Each row is a point on a landscape with many valleys, with its height.
A ball rolls from a point to the lowest of its 2 nearest points, and stops where none of them is lower. Distance is the straight distance between rows; heights are no part of it.
(838):  5.31 -2.01  2.84  0.21  0.62  2.36 -1.59  0.02 -0.02  2.49 -3.26  4.70  1.48  4.71  0.23 -3.35 -4.61 -0.76  1.91  0.47 -0.98  1.17 -0.42 -1.78  2.00  1.10  1.45 -2.67  3.18 -1.31  3.34 -1.03 -0.58  h=3.87
(228): -2.60  1.49 -0.31  0.22 -1.72 -0.82 -1.38 -0.91  0.80  1.46  0.20  3.27  1.61  3.47  1.98 -0.54 -0.83 -1.58  0.54 -0.96  1.13  0.75 -0.98  2.92 -0.41  3.29  2.08 -2.42 -2.03 -0.16 -0.32  1.19  0.41  h=5.27
(511): -1.56  1.55 -0.41  0.75  0.18 -1.65  1.27  0.95  1.03 -1.47  2.35  0.29  0.65  0.21  1.07  4.24  2.19  0.73 -1.60 -1.22  1.07 -0.28 -0.76  2.06 -0.20  0.95 -1.25  0.39 -2.09  1.84  0.53  1.05  0.40  h=2.49
(639):  0.60  0.81 -2.17  0.78  1.81 -1.19 -0.03  2.04  0.14 -3.69  1.83 -2.94 -1.34 -1.76 -1.35  1.01  2.54  3.28  0.11 -1.23 -2.18 -1.65 -0.79  0.93 -1.74 -1.25 -1.39 -0.37  3.17  1.72 -0.47  1.34 -2.33  h=3.36
(22): -2.22  1.66 -2.01  1.94 -4.72  1.27 -3.40  1.41  0.50  2.61  2.37  1.82  2.54 -1.72 -0.73 -1.09 -0.81  1.00 -0.04 -2.67 -2.71  0.06 -0.21 -0.86 -0.17  1.66  0.24 -2.44  4.44  1.04 -0.83  1.51 -2.13  h=4.97
(434):  0.57 -0.59  2.03 -0.69  3.10 -1.51  2.70  1.02  0.77  0.92 -0.21 -0.92  0.06  2.26  1.95  2.06 -0.59  0.74 -1.16  0.37  3.00  1.29  0.89  0.65  0.45 -0.39  0.10  2.91 -4.68 -1.04  1.69 -1.62 -0.15  h=1.45
(740):  0.00  0.11 -1.93  1.21 -0.45  1.53 -3.30  0.57 -1.77  0.27 -0.03  0.11  0.87 -0.99 -1.52 -4.48  1.35  1.06  1.49  0.95 -3.70  0.51  0.54  0.16 -0.57  0.65  3.29 -1.94  0.38 -0.34  0.13  1.17 -4.40  h=1.41
(49): -2.04 -0.45 -0.02  0.15  0.33 -1.02  1.42 -1.78  0.04  0.52 -0.78  0.74  0.22  0.68  0.01 -0.72 -0.89 -1.56 -0.35  1.65  4.31  1.48  3.62 -0.34 -0.29  0.03  1.31  2.27 -5.92 -1.42  1.27 -2.29 -0.27  h=2.14
(393):  1.04 -0.85  1.22 -0.48  3.16 -3.06  3.11 -0.95  1.14 -2.01  0.09 -1.06 -1.59  1.82  0.23  2.12 -0.09  0.36 -1.39  1.18  3.64  1.27  1.74  0.36  0.45 -0.48 -0.03  2.82 -3.73  0.68  1.80 -2.92 -0.02  h=2.09
(256):  3.48  1.11  0.82  1.61  1.63 -0.64  0.66 -0.36  0.45 -4.46  1.52  0.68 -0.05  1.25 -1.15  1.48  1.93  2.63 -0.96  0.27 -1.68  0.05 -0.79  0.16  1.26 -0.14 -0.92 -1.49  1.33  2.23  1.78  1.30 -0.82  h=2.24
(930):  1.20 -0.12 -1.24 -1.47  3.67 -2.11 -0.53  2.73  0.93 -1.59  0.50 -3.73 -0.92 -0.91 -1.43  0.36 -2.00  2.92  0.43 -1.56 -0.44 -0.55  0.22  2.23 -2.03 -2.90  0.24  1.60  3.46  0.83  2.99 -1.98 -3.32  h=4.10
(239): -1.09  1.03  1.72 -0.72 -1.58  2.78 -1.15  2.55 -0.68  6.67  0.01  2.07  4.65 -1.65  2.00  0.17 -2.88  1.39  0.48 -0.09 -0.78  1.11  1.05 -1.67  1.84 -0.34  0.59 -0.64 -2.05 -2.93  1.83  0.99 -1.54  h=4.38
(28): -1.59 -0.83 -0.68 -1.22  0.22  0.47  0.04  1.80 -0.57  1.47 -0.93 -3.11 -0.90 -4.03 -0.51 -0.01 -1.71  0.62  0.90  0.35 -0.33 -0.42  1.17 -1.19 -0.60 -3.11 -1.09  1.80  1.39 -1.28 -0.83 -1.64  0.02  h=5.44
(947): -0.55 -0.62  1.02 -1.20  2.99  0.36  2.43 -0.74 -1.29  0.29 -1.49 -2.30 -0.14 -0.64  1.30 -0.27  2.10  0.29  0.34  2.21  1.33 -0.29 -0.19 -0.36  0.36 -0.90  1.11  2.32 -5.70 -3.02 -1.16  0.10  1.09  h=4.64
(101): -0.63 -0.67  0.05 -1.00  2.93 -4.20  2.63 -1.02  1.15 -2.22 -0.24 -1.88 -2.35  2.28  0.56  2.28  1.03 -1.74 -1.38  0.20  4.22  0.34  1.41  1.79 -1.33  0.74 -0.29  3.20 -4.35  0.78  0.24 -1.80  1.63  h=2.61
(555): -3.23  0.88 -3.45 -0.38 -1.66 -0.89 -2.01  1.22 -0.31 -0.21  0.15 -1.81 -0.41 -1.26 -0.53 -2.63  0.91  0.48  1.33 -1.27 -1.33 -0.94  0.20  2.22 -3.00  0.23  2.02 -0.50  1.16  0.41 -2.39  0.55 -2.93  h=3.75
(748):  5.26 -2.32  3.91 -0.52  3.20  1.24  1.64 -0.50  0.30  1.25 -3.34  3.00  0.72  5.72  2.86 -0.81 -2.03 -0.59  1.62  1.09  1.32  1.42 -1.66 -0.71  2.89  1.54  0.69 -0.36 -1.63 -2.27  1.55  0.07  0.94  h=3.17
(956): -0.18  2.00 -2.42  1.12 -0.07  0.05 -1.76  3.89  0.36  0.33  2.62 -1.35  1.54 -1.17  0.24  0.14  1.27  4.13  0.41 -2.69 -3.62 -1.26 -1.40  0.74 -1.54  0.63 -0.66 -1.71  3.34  0.49 -0.52  2.64 -3.59  h=2.29
(602):  0.43  0.51 -0.34  1.79 -4.19  2.94 -3.20 -0.41 -1.30  2.46  1.22  1.13  1.79 -2.98 -2.04 -2.33 -0.64  0.29 -0.24 -0.80 -3.23  0.63  0.23 -3.89  1.62  1.09  0.82 -2.03  5.37  0.84 -0.57  1.19 -1.29  h=4.71
(573): -0.12  1.56 -0.92  1.77 -0.14  0.13 -0.08 -2.29 -0.82 -2.66  0.20  1.83  0.81  1.99  0.19 -1.67  3.08  0.18  0.13  1.10 -0.87 -0.23 -1.51  2.09  0.12  3.06  2.62 -1.79 -3.33  0.19 -1.16  2.93 -0.29  h=6.21
(968):  0.29  0.81 -0.94  1.24  0.68  0.39  0.33 -1.39 -1.63 -3.62  0.06 -1.04 -0.89 -0.67 -0.22 -1.88  4.23  0.80  0.29  0.86 -1.65 -1.43 -1.96  0.85  0.16  0.97  1.26 -0.53 -1.53  0.39 -2.56  2.84 -0.27  h=6.14
(123): -2.42 -0.98 -0.49 -1.26 -0.82 -4.04 -0.68  0.28  2.73  1.61 -0.89  0.68 -1.22  3.90  1.80  0.57 -4.67 -3.58  0.52 -2.25  3.88 -0.21  1.79  2.04 -2.25  1.42 -2.13  0.09  1.77  1.01  0.84 -3.64  2.05  h=4.11
(289):  3.34  0.62  2.82  1.63 -2.04  2.28  1.63 -3.71  0.48 -4.02  1.54  3.51 -0.19  1.25 -0.30  2.61  3.38 -1.69 -2.78  0.31 -1.61 -0.09 -1.22 -0.25  1.50  1.13 -1.37 -3.24  1.75  2.45 -0.58  3.51  3.33  h=1.38
(959): -0.75 -1.29 -1.87 -1.29  1.18 -1.81  0.24 -1.64 -0.24 -3.11 -2.35 -2.46 -2.99  0.61 -0.45 -1.65  0.46 -1.50  1.43  0.36 -0.54 -1.20 -1.63  1.73 -1.68  0.65  1.06  0.17  0.90  0.75 -3.61 -0.47  1.97  h=5.47
(735):  1.51  1.01  1.56  0.64 -1.99  1.89 -1.31  0.70 -0.07  2.18  0.66  2.90  2.15  0.00 -0.08  0.84 -1.08  0.79 -1.01 -0.97 -1.83  0.57 -1.00 -1.40  2.07  1.15 -0.36 -2.56  3.10  0.54  0.88  2.00  0.78  h=5.12
(419): -1.57 -3.07  0.96 -0.16 -1.67 -0.29  1.92 -2.80  0.75 -0.50 -0.16 -0.53 -2.54 -0.68 -0.40  1.48 -1.78 -5.94 -1.42  0.75  3.69 -2.32  1.37 -1.12 -0.24  0.00 -5.22  1.95  0.93  1.09 -1.39 -3.22  6.14  h=6.31
(373):  1.71 -1.29  3.36 -0.24  1.62  1.68  1.99 -0.26 -0.03  3.35 -1.41  1.43  1.92  2.50  2.69 -0.45 -1.71 -0.42  0.55  1.26  2.85  1.40  0.41 -0.63  2.18  0.97  0.43  0.99 -5.14 -3.10  1.39 -0.11  0.50  h=1.78
(137): -0.61  1.19 -2.30  0.95 -0.17  1.38 -3.21  2.78 -1.22  1.34  1.69 -1.00  1.88 -2.37 -1.02 -2.06  1.14  2.65  0.75 -0.08 -3.28  0.57  1.05 -0.14 -1.11 -0.69  1.74 -0.86  0.85 -0.46  1.00  1.16 -5.34  h=0.64
(839): -3.89  1.11 -1.02  0.05 -4.01 -1.66 -1.03  0.56  1.80  1.08  1.05  2.64  0.19  1.91  0.98  2.13 -1.38 -2.51 -0.96 -3.47  0.10 -0.77 -1.56  2.81 -1.27  3.02 -1.03 -2.04  2.88  2.71 -1.67  0.72  2.31  h=4.16
(764): -3.25  0.19 -0.86 -0.34 -0.91 -3.63 -0.57 -0.91  2.07  0.55  0.07  1.40 -0.59  3.03  0.74  0.50 -2.62 -2.77 -0.43 -1.04  4.08  0.89  2.39  1.99 -1.93  1.72  0.44  0.54 -1.83  0.97  1.28 -2.67  0.59  h=3.45
(814): -0.58  1.13 -1.46  1.38 -1.88  2.11 -0.97 -1.46 -3.23 -0.96  0.41 -1.16 -1.16 -4.70 -2.42 -2.22  4.48  1.04 -0.07  2.73 -1.12  0.44 -0.34 -3.22  0.75 -1.68  0.62  0.56 -1.50 -0.60 -1.64  1.73 -2.22  h=5.54
(127): -2.04 -0.80 -1.32 -1.18 -0.10 -3.02 -0.66  0.14  1.95  0.36 -1.12  0.19 -1.28  2.14  0.59  0.60 -3.43 -1.88  0.80 -2.13  0.94 -0.52  0.04  2.37 -2.08  0.95 -0.99 -0.52  2.83  1.56 -0.44 -2.09  1.83  h=4.65
(854): -4.84  2.91 -3.76  1.22 -2.55 -1.19 -0.81  2.31  0.67 -0.65  3.18  0.27  0.67 -0.76  0.78  1.23  2.53  1.39 -0.85 -2.08  0.30 -1.03 -0.24  2.34 -2.63  1.18  0.15 -0.24 -1.70  1.02 -1.29  1.85 -2.25  h=0.85
(196): -2.25  0.83 -0.45  0.15 -3.12 -0.33 -1.51  0.04  0.94  2.17  0.03  3.16  1.38  1.54  0.77 -0.02 -2.02 -1.00  0.42 -1.52 -0.06  0.28 -1.19  1.58  0.05  2.22  0.61 -2.19  0.91  0.65 -0.81  0.68  1.01  h=4.81
(178):  0.15  2.03 -1.92  1.49  0.90  1.06 -1.78  3.92 -0.36  1.01  2.79 -0.95  2.81 -1.15 -0.13 -0.51  2.39  4.41  0.19 -0.98 -3.52 -0.59 -0.30  0.26 -1.09  0.08  0.89 -1.21  0.37 -0.82  1.10  2.98 -4.83  h=1.48
(460): -0.07  0.12  1.12 -0.48  1.80  1.77  1.40 -0.31 -1.88  1.32 -0.74 -1.52  0.70 -2.81  0.29 -0.26  1.44  1.45  0.45  2.58  0.34  0.39  0.47 -1.85  1.68 -2.18  0.88  1.79 -4.52 -2.96 -0.04 -0.02 -0.26  h=4.99
(295): -2.41  1.66 -0.93  0.84 -5.07  2.28 -2.26  2.22  0.14  4.07  2.44  0.83  2.89 -2.78  0.50  0.70 -0.61  0.94 -0.32 -3.69 -2.99 -0.39 -1.70 -1.75  0.61  1.87 -0.41 -1.99  4.83  0.58 -2.62  3.11 -0.34  h=5.23
(987):  2.15  0.53  3.72  1.10 -0.54  1.63  2.55 -2.76  0.42 -2.05  1.17  3.42  0.59  2.45  0.31  4.18  3.19 -1.57 -2.42  0.65  0.92  0.48 -1.78  0.60  2.62  1.72 -1.44 -1.23 -2.23  1.65  0.54  2.75  3.95  h=0.58
(906): -0.97  0.21  1.62 -0.67  0.39  0.98  0.35  0.10 -0.23  4.28 -0.39  1.13  2.94  1.55  2.69 -0.36 -0.86  0.22  0.47  0.58  1.50  1.09  0.89  0.58  1.15  0.63  1.76  0.73 -5.92 -2.95  1.20  0.49 -0.40  h=2.67
(257): -0.80 -1.54 -2.56 -2.64  2.48 -1.24 -0.36  1.16 -0.68 -0.62 -2.02 -4.65 -2.59 -2.47 -1.89 -2.34 -1.30 -0.09  1.66  0.63  0.28 -0.36  1.87  0.32 -3.39 -4.02  1.20  2.41  0.93 -0.82 -0.38 -3.34 -2.39  h=4.89
(885):  3.70  0.97  1.58  2.08 -1.10  1.26  0.26 -2.95 -0.14 -4.68  1.75  2.02 -0.59 -0.16 -1.87  1.15  3.05  0.20 -1.99  1.26 -1.72  0.30 -0.25 -1.78  1.79 -0.10 -1.05 -2.02  2.10  2.46  0.93  1.48  1.24  h=1.84
(331): -1.02 -1.31 -1.05 -2.05  2.46 -0.31  0.95  1.94 -0.88  0.56 -1.00 -3.93 -1.15 -3.66 -1.07 -0.25 -1.01  1.25  0.68  1.07  0.79  0.00  2.30 -1.34 -1.89 -4.77 -0.07  3.37 -0.78 -1.77  0.51 -3.41 -2.03  h=5.21
(374): -3.75  2.32 -3.29  0.80 -1.85 -2.41 -1.16  2.30  1.61 -1.13  2.60 -0.18  0.27 -0.19  0.72  1.47  1.17  0.91 -0.25 -3.33 -0.58 -1.33 -1.08  3.36 -2.81  1.31 -0.70 -0.62  2.05  2.02 -1.79  1.08 -1.09  h=2.37
(798):  0.60 -0.54  2.85  0.57 -2.38  2.63  1.89 -4.38 -0.62  0.37  0.69  0.73 -0.96 -3.10 -1.04  0.95  1.69 -2.72 -1.75  3.61  1.35 -0.51  0.55 -3.58  3.82 -1.95 -2.79  1.44 -2.01 -1.45 -0.61 -0.17  4.75  h=5.01
(6): -2.03 -0.70 -1.49 -1.27  0.10 -2.47 -0.13 -0.61  0.87 -1.13 -1.62 -1.05 -1.58  1.28  0.51 -0.28 -0.87 -1.81  1.09 -1.32  0.34 -0.84 -0.77  2.36 -1.91  1.34  0.02 -0.07  1.01  1.08 -2.32 -0.79  1.85  h=5.09
(608):  5.12 -2.10  1.69 -0.86  2.47  0.66 -0.93 -0.01 -0.04 -0.81 -2.26 -0.47 -1.50  0.52 -1.48 -1.08 -3.12  1.27  1.14 -0.17 -2.50  0.22 -1.11 -1.72  0.85 -1.14 -0.97 -1.65  6.83  0.88  1.43 -1.33  1.04  h=4.44
(939): -3.16  0.64 -0.82 -0.17 -0.87 -1.94  0.20 -1.15  0.90  0.49  0.03  1.49  0.40  1.08  0.69  0.41 -1.17 -1.45 -0.46  0.30  3.24  0.93  2.46  1.35 -0.84  1.13  1.30  1.20 -3.97 -0.07  1.07 -1.46 -0.22  h=2.81
(334):  0.19  1.26 -3.35  1.68 -1.23 -0.60 -0.68  2.00  0.24 -2.67  2.92 -2.12 -0.84 -1.39 -1.21  0.37  3.13  3.18 -0.02 -2.09 -3.23 -1.98 -1.47  0.04 -1.74  0.32 -1.27 -1.18  4.35  1.74 -1.52  2.52 -2.91  h=2.99
(704): -1.14  0.18 -2.76  1.79 -2.06  1.21 -2.26 -2.05 -2.36 -1.92 -0.66  0.46 -1.01 -1.02 -2.87 -5.62  3.11 -0.73  1.68  1.45 -2.41  0.06 -0.13 -0.22 -0.83  1.37  3.52 -1.61 -0.34  0.39 -2.26  1.21 -3.54  h=2.13
(268):  5.18 -3.01  2.32 -0.81  3.44  0.64 -0.17 -0.05  0.24  0.44 -3.48  0.07 -0.79  2.13 -0.06 -2.27 -4.54  0.45  2.23  0.54 -1.44  0.10 -0.69 -1.78  0.89 -1.00 -0.73 -1.11  3.93 -0.94  1.48 -1.97  1.15  h=4.27
(173): -2.03 -1.54  0.45 -0.43 -0.65 -1.67  2.34 -2.72  0.71 -2.29  0.11 -1.61 -3.32 -0.56 -0.57  2.96  0.67 -4.68 -0.64  0.44  2.73 -1.08  0.52  0.25 -0.49  0.19 -3.68  1.64 -0.41  1.86 -1.32 -2.58  5.31  h=6.08
(59): -1.23  0.78 -0.80  0.01  0.00  2.12  0.23 -0.23 -3.22  0.09 -0.21 -1.47  0.02 -4.49 -1.37 -1.53  3.99  1.13  0.20  3.24  0.12  0.77  0.59 -2.25  0.13 -2.79  1.50  1.92 -4.46 -2.15 -1.05  0.93 -2.88  h=5.30
(305): -0.35 -2.00  1.16 -1.02  0.69 -0.91  3.16 -2.23  0.15 -2.41 -0.41 -2.51 -3.58 -2.09  0.12  2.75  1.55 -3.14 -0.37  1.30  1.36 -1.29 -0.21 -0.78  0.65 -1.90 -4.09  2.22 -0.35  0.49 -1.89 -2.35  5.47  h=5.86
(147):  2.11 -1.71  4.51 -0.13 -0.28  2.22  3.45 -4.12 -0.20  0.30  0.25 -0.20 -1.45 -1.04  0.63  3.16  2.37 -4.07 -1.24  2.24  1.64 -0.79 -1.00 -1.96  2.82 -0.72 -4.71  1.15 -2.18 -1.45 -1.16  0.22  7.09  h=5.31
(342):  3.77 -1.26  3.57 -1.09  3.81  0.16  2.68  0.45  0.26  1.02 -1.84  0.42  0.95  4.49  2.83 -0.31 -0.60  1.19  0.40  1.01  1.28  1.63 -0.89  0.21  2.32  0.93  1.33  0.98 -4.10 -1.92  1.97  0.42 -0.18  h=2.58
(543):  4.39 -1.57  3.19  0.08  0.43  2.23  0.04 -0.51  0.82  2.34 -3.50  5.38  1.37  6.17  2.02 -1.67 -3.57 -1.95  1.73  0.17  1.40  1.23 -0.93 -0.69  2.33  2.05  0.92 -1.96  0.28 -2.15  2.65  0.34  0.97  h=3.58
(945):  1.01 -0.15  1.40  1.16 -2.91  2.51  0.04 -3.30 -1.13  0.62  0.67  1.10 -0.47 -3.59 -2.02 -0.34  0.36 -1.42 -1.60  2.80  0.26  0.04  1.20 -4.73  3.04 -1.48 -1.66  0.24  0.96 -0.46  0.28 -0.43  2.47  h=4.80
(522): -1.43  0.72  0.19  1.33 -4.36  1.26  0.20 -1.02 -0.05  1.22  1.79  1.27  0.47 -3.58 -2.17  1.09 -1.37 -1.19 -1.97  1.56  0.35 -0.47  1.79 -3.67  2.13 -1.20 -1.76  1.00  2.22  0.92  0.76 -0.83  1.84  h=5.00
(503): -1.93 -0.57  0.77 -0.48  1.27 -1.73  1.87 -1.54  0.55 -0.67 -0.34 -0.86 -1.15  1.81  1.46  2.81  1.97 -2.87 -0.57  0.24  3.12  0.04 -0.50  1.76 -0.34  2.03 -0.82  1.66 -5.12 -0.07 -0.82 -0.17  3.69  h=3.27
(515): -1.77  0.55 -3.53  2.05 -1.96 -0.45 -2.16 -2.45 -1.69 -3.43 -0.28  1.18 -1.57 -0.53 -3.10 -3.96  3.21 -0.88  0.72  2.02  0.17  0.12  0.85  0.48 -1.69  1.05  3.17 -0.98 -1.54  1.37 -1.33 -0.03 -3.24  h=2.64
(399): -1.96 -1.87 -1.13 -2.15  0.10  0.17 -0.80  2.03 -0.40  3.30 -2.45 -3.09 -0.17 -2.22  0.99 -2.32 -3.69 -0.30  2.73 -0.51 -1.03 -0.76  0.98 -0.09 -2.14 -1.88  0.27  0.69  1.49 -2.12 -2.01 -2.23 -0.05  h=4.98
(110):  1.78 -1.67  1.28 -0.71  3.15 -0.76  1.97  0.97  0.78  0.89 -0.49 -1.72  0.21  1.69  1.03 -0.42 -2.10  1.21 -0.87  1.25  3.28  2.45  3.77 -0.45 -0.10 -1.95  1.68  3.69 -4.78 -2.09  2.56 -3.45 -2.74  h=0.41
(188):  0.48 -1.06 -1.19 -1.95  2.20 -0.91 -0.26  0.17 -0.49 -1.49 -2.53 -3.53 -2.00 -0.58 -0.55 -2.40 -0.39  0.28  2.20 -0.14 -2.17 -1.78 -1.58  0.97 -1.08 -0.62  0.63 -0.11  3.14  0.09 -2.87 -0.46  0.85  h=5.10
(822): -2.86 -0.50 -3.37 -1.72  0.28 -3.11 -0.67  0.80  0.77 -0.90 -0.51 -2.25 -1.99 -1.47 -2.30 -0.86 -2.30 -0.67  0.28 -0.56  2.43  0.22  3.41  1.40 -3.96 -2.79  1.27  2.39  0.31  0.63  0.93 -4.26 -2.50  h=4.45
(609): -4.51  2.12 -2.18  0.35 -3.26 -1.90 -1.34  2.83  2.17  1.83  2.45  0.75  1.26 -0.35  0.98  2.40 -1.30 -0.09 -0.48 -3.93 -0.32 -0.86 -0.84  2.90 -1.73  1.07 -1.62 -1.05  2.94  1.87 -1.10  0.78  0.17  h=3.34
(629): -3.96  1.37 -3.94  0.01 -1.79 -1.11 -1.62 -0.28 -0.92 -1.32  0.29 -0.49 -0.39 -0.65 -1.23 -2.49  1.90 -0.34  0.61  0.31  0.67 -0.11  1.06  1.98 -3.43  0.33  2.92  0.12 -1.83  0.51 -1.62  0.02 -3.04  h=3.39
(108):  1.35  0.54  2.09  0.59  1.12 -0.03  2.31 -0.77  0.38 -2.18  1.13  1.75  0.78  1.82  1.28  3.98  2.72 -0.03 -1.67  0.06  0.43  0.02 -1.93  1.33  1.60  1.58 -1.33 -0.66 -2.68  1.76  0.76  1.90  1.95  h=1.40
(534): -0.32 -0.65  1.43 -1.45  3.31 -0.71  2.42 -0.21 -0.02  0.00 -1.14 -1.94 -0.20  1.55  2.92  2.05  1.98 -0.57  0.04  0.26  1.07 -0.37 -2.14  1.61  0.07  1.49 -0.16  1.60 -4.59 -1.11 -1.46  1.18  3.14  h=3.96
(548): -2.19  0.29 -3.41 -0.46  0.06 -1.74 -0.91  0.02 -0.74 -2.19 -0.53 -1.43 -1.87 -1.73 -2.79 -2.04  1.04  0.08  0.02  0.84  1.38  0.46  2.21  1.07 -3.43 -2.17  2.42  1.60 -1.47  0.77  0.07 -2.15 -3.63  h=4.00
(662): -2.78 -0.28 -2.69 -1.14 -1.88  0.22 -2.44  1.15 -0.82  1.83 -1.27 -1.76  0.00 -1.90 -0.63 -3.00 -1.37 -0.46  2.20 -0.67 -1.87 -0.41  0.64  0.97 -2.04 -0.53  1.70 -0.36  1.66 -0.52 -2.19 -0.96 -1.72  h=4.35
(377):  2.32 -1.57 -0.80 -1.19  2.55 -0.03 -1.57  0.75 -0.91 -1.21 -1.80 -4.05 -2.11 -2.06 -1.47 -2.74 -0.84  1.25  2.23  0.30 -4.06 -0.71 -1.45 -0.69 -0.33 -1.76  0.28 -0.53  5.87 -0.02 -1.36 -0.37 -0.69  h=4.78
(202): -1.38  2.32 -0.25  1.10 -0.70 -0.64 -0.79 -1.59  0.54 -0.57  0.37  3.38  2.03  4.56  1.75 -0.07  1.83 -0.58 -0.17 -0.35  1.15  0.56 -1.35  2.94  0.38  3.97  2.59 -2.20 -4.39  0.34  0.19  2.89 -0.10  h=5.76
(486): -0.82  0.94 -1.90  1.23 -1.30  1.34  0.11 -1.41 -2.56 -3.26  0.75 -1.31 -1.78 -2.85 -1.40 -2.17  5.35  0.59  0.07  1.58 -1.24 -0.73 -1.59 -1.01 -0.05 -0.52  0.28 -0.05 -1.71 -0.30 -3.52  2.74 -1.52  h=5.82
(296):  0.93 -1.83  3.16 -1.16  1.33  0.84  3.22 -1.87 -0.31 -0.44 -0.85 -2.37 -2.24 -2.12  1.06  2.60  1.76 -2.29 -0.31  1.68  1.14 -0.72 -0.75 -1.96  2.07 -2.25 -4.36  2.00 -1.76 -1.45 -1.52 -0.86  5.21  h=5.59
(344):  4.03 -0.26  3.23  0.18 -0.55  3.07 -0.69 -0.36  0.14  2.40 -2.70  6.21  1.59  5.56  1.70 -0.28 -2.21 -1.37  0.34 -0.32  0.02  0.64 -2.48 -0.59  3.02  2.59  1.50 -2.80  1.81 -1.42  1.77  2.08  1.95  h=3.86
(797):  6.01 -3.09  3.89  0.19  2.11  1.69  0.39  0.31  0.38  1.88 -3.19  2.87  0.25  3.17  0.24 -1.96 -4.99 -0.43  0.92  0.83 -0.11  1.02 -0.22 -3.05  2.28 -0.74 -1.40 -0.77  3.75 -1.75  2.95 -1.83  0.72  h=4.07
(177):  0.46  1.37  0.45  0.45 -3.19  2.32 -1.32  1.15 -0.13  2.23  1.80  0.38  1.86 -2.54  0.64  1.07  0.10  1.26 -0.85 -2.30 -3.31 -0.03 -1.94 -2.07  1.40  1.01 -1.47 -1.59  4.69  0.86 -1.97  2.84  1.02  h=5.37
(861):  3.29  1.51  0.78  0.70  3.10 -0.57  0.86  2.64  0.58 -2.62  1.91 -0.76  0.78  0.54  0.61  2.76  1.51  4.36 -0.86 -1.23 -1.81 -0.39 -1.70  0.62  0.87 -0.70 -1.18 -0.59  1.33  1.23  2.08  1.99 -1.79  h=2.68
(678): -0.28  0.70  1.15 -0.05 -1.53  2.46 -0.78  0.58 -0.84  4.06 -0.46  1.43  2.98 -1.68  0.35 -0.55 -1.47  1.07  0.35  0.07 -1.22  0.95 -0.05 -1.87  2.13  0.56  0.46 -0.85 -0.50 -1.84  0.12  1.41  0.28  h=4.79
(176):  1.69  0.34 -1.49 -0.62  4.33 -1.34 -0.24  2.48 -0.32 -3.40  0.73 -3.50 -1.13 -1.18 -1.56 -0.63  1.14  3.47  0.43 -0.38 -1.59 -0.82 -0.40  1.61 -1.56 -2.18  0.14  0.93  2.38  0.83  1.46 -0.06 -3.24  h=3.77
(144): -3.10  2.42 -1.46  0.29 -0.19 -1.83  0.38  3.60  1.72  0.20  3.41 -0.44  1.41 -1.42  1.09  4.80  0.43  2.04 -1.89 -2.28  1.48 -0.10  0.57  1.75 -1.24 -0.44 -1.68  1.83 -0.91  1.50  1.44  0.19 -1.11  h=3.43
(307):  1.07 -1.27  0.24 -2.44  4.85 -2.45  1.70  2.87  1.25 -0.49  0.11 -4.57 -1.49 -0.92  0.17  2.13 -2.19  2.83 -0.68 -1.09  1.34 -0.20  1.09  1.17 -1.48 -3.43 -1.03  3.39  0.73 -0.26  2.24 -3.04 -1.61  h=4.51
(152): -1.59  0.30  0.76 -1.53 -0.51  1.10 -0.71  2.07 -0.19  5.61 -0.26  0.47  3.68  0.28  2.83 -0.19 -3.04  0.51  1.05 -0.23  0.55  0.92  2.18  0.59 -0.03 -0.97  1.63  0.37 -4.27 -3.25  1.57 -0.93 -2.07  h=3.63
(318):  4.42  0.03  2.96  0.73 -1.03  2.04  0.25 -1.10  0.03  0.08 -0.32  5.77  0.98  4.13 -0.34  1.09 -0.88 -0.67 -1.37  0.02 -0.33  0.77 -1.55 -1.07  2.53  1.60  0.58 -2.68  2.73  1.46  2.88  1.34  1.65  h=4.13
(462):  1.61 -0.13  0.25  1.47 -2.96  2.34 -2.05 -2.20 -0.89  0.18  0.24  1.53  0.15 -1.91 -2.56 -2.10 -0.25 -0.62 -0.69  0.84 -2.40  0.27  0.16 -3.26  1.90  0.62  0.55 -1.92  3.96  0.66 -0.39  0.49  0.68  h=4.55
(192): -0.63 -0.94  0.37 -1.27  1.20 -1.20  0.81 -0.60  0.26  1.89 -0.45 -0.82  1.21  2.68  1.88 -1.09 -1.45 -1.43 -0.20  1.26  3.93  2.07  4.23  0.45 -1.05 -0.53  2.60  2.37 -6.67 -2.61  1.13 -2.42 -1.86  h=1.44
(313):  2.27 -0.33  1.58  1.48 -2.40  1.42 -0.71 -2.86  0.15 -0.39 -0.05  4.25 -0.07  1.41 -2.27 -0.34 -1.68 -1.71 -1.74  1.03 -0.35 -0.19  0.51 -2.24  1.94  1.20  0.02 -2.10  3.41  1.68  1.18 -0.28  2.51  h=4.36
(909):  0.09  1.99  0.17  0.33  1.46 -1.43  1.24  3.59  1.16 -0.51  3.05 -1.09  1.17 -1.92  0.78  4.97  0.39  4.15 -1.69 -2.02 -0.48 -0.54 -0.51  0.72  0.21 -2.29 -2.45  1.12  0.69  1.41  2.09  0.55 -1.37  h=3.31
(848):  3.54 -1.38  0.43 -0.82  1.60  0.03 -1.28 -0.36 -0.05 -1.92 -1.26 -2.17 -2.32 -1.76 -1.94 -1.05 -1.09  1.14  1.11 -0.52 -3.30 -0.46 -1.31 -1.68  0.80 -1.49 -1.37 -1.02  6.80  1.40 -0.42 -0.77  1.15  h=4.59

Two balls start at each pair of points below. Name the first point that both come to, or write never.
(797) / (602) => (543)
(188) / (462) => (543)
(861) / (307) => never
(173) / (522) => never
(331) / (909) => never
(968) / (6) => (110)

Call two points neighbours if one is among the 2 nearest of the other. Go from one point of each pair to the other, from neighbour to neighbour, staying as low as possible. Name the highest point that can't be avoided.
(110) / (373) => (959)
(945) / (373) => (522)
(945) / (854) => (573)

For each start below, name the point where the ball stops.
(28) => (629)
(419) => (945)
(313) => (373)
(127) => (110)
(947) => (110)
(678) => (373)
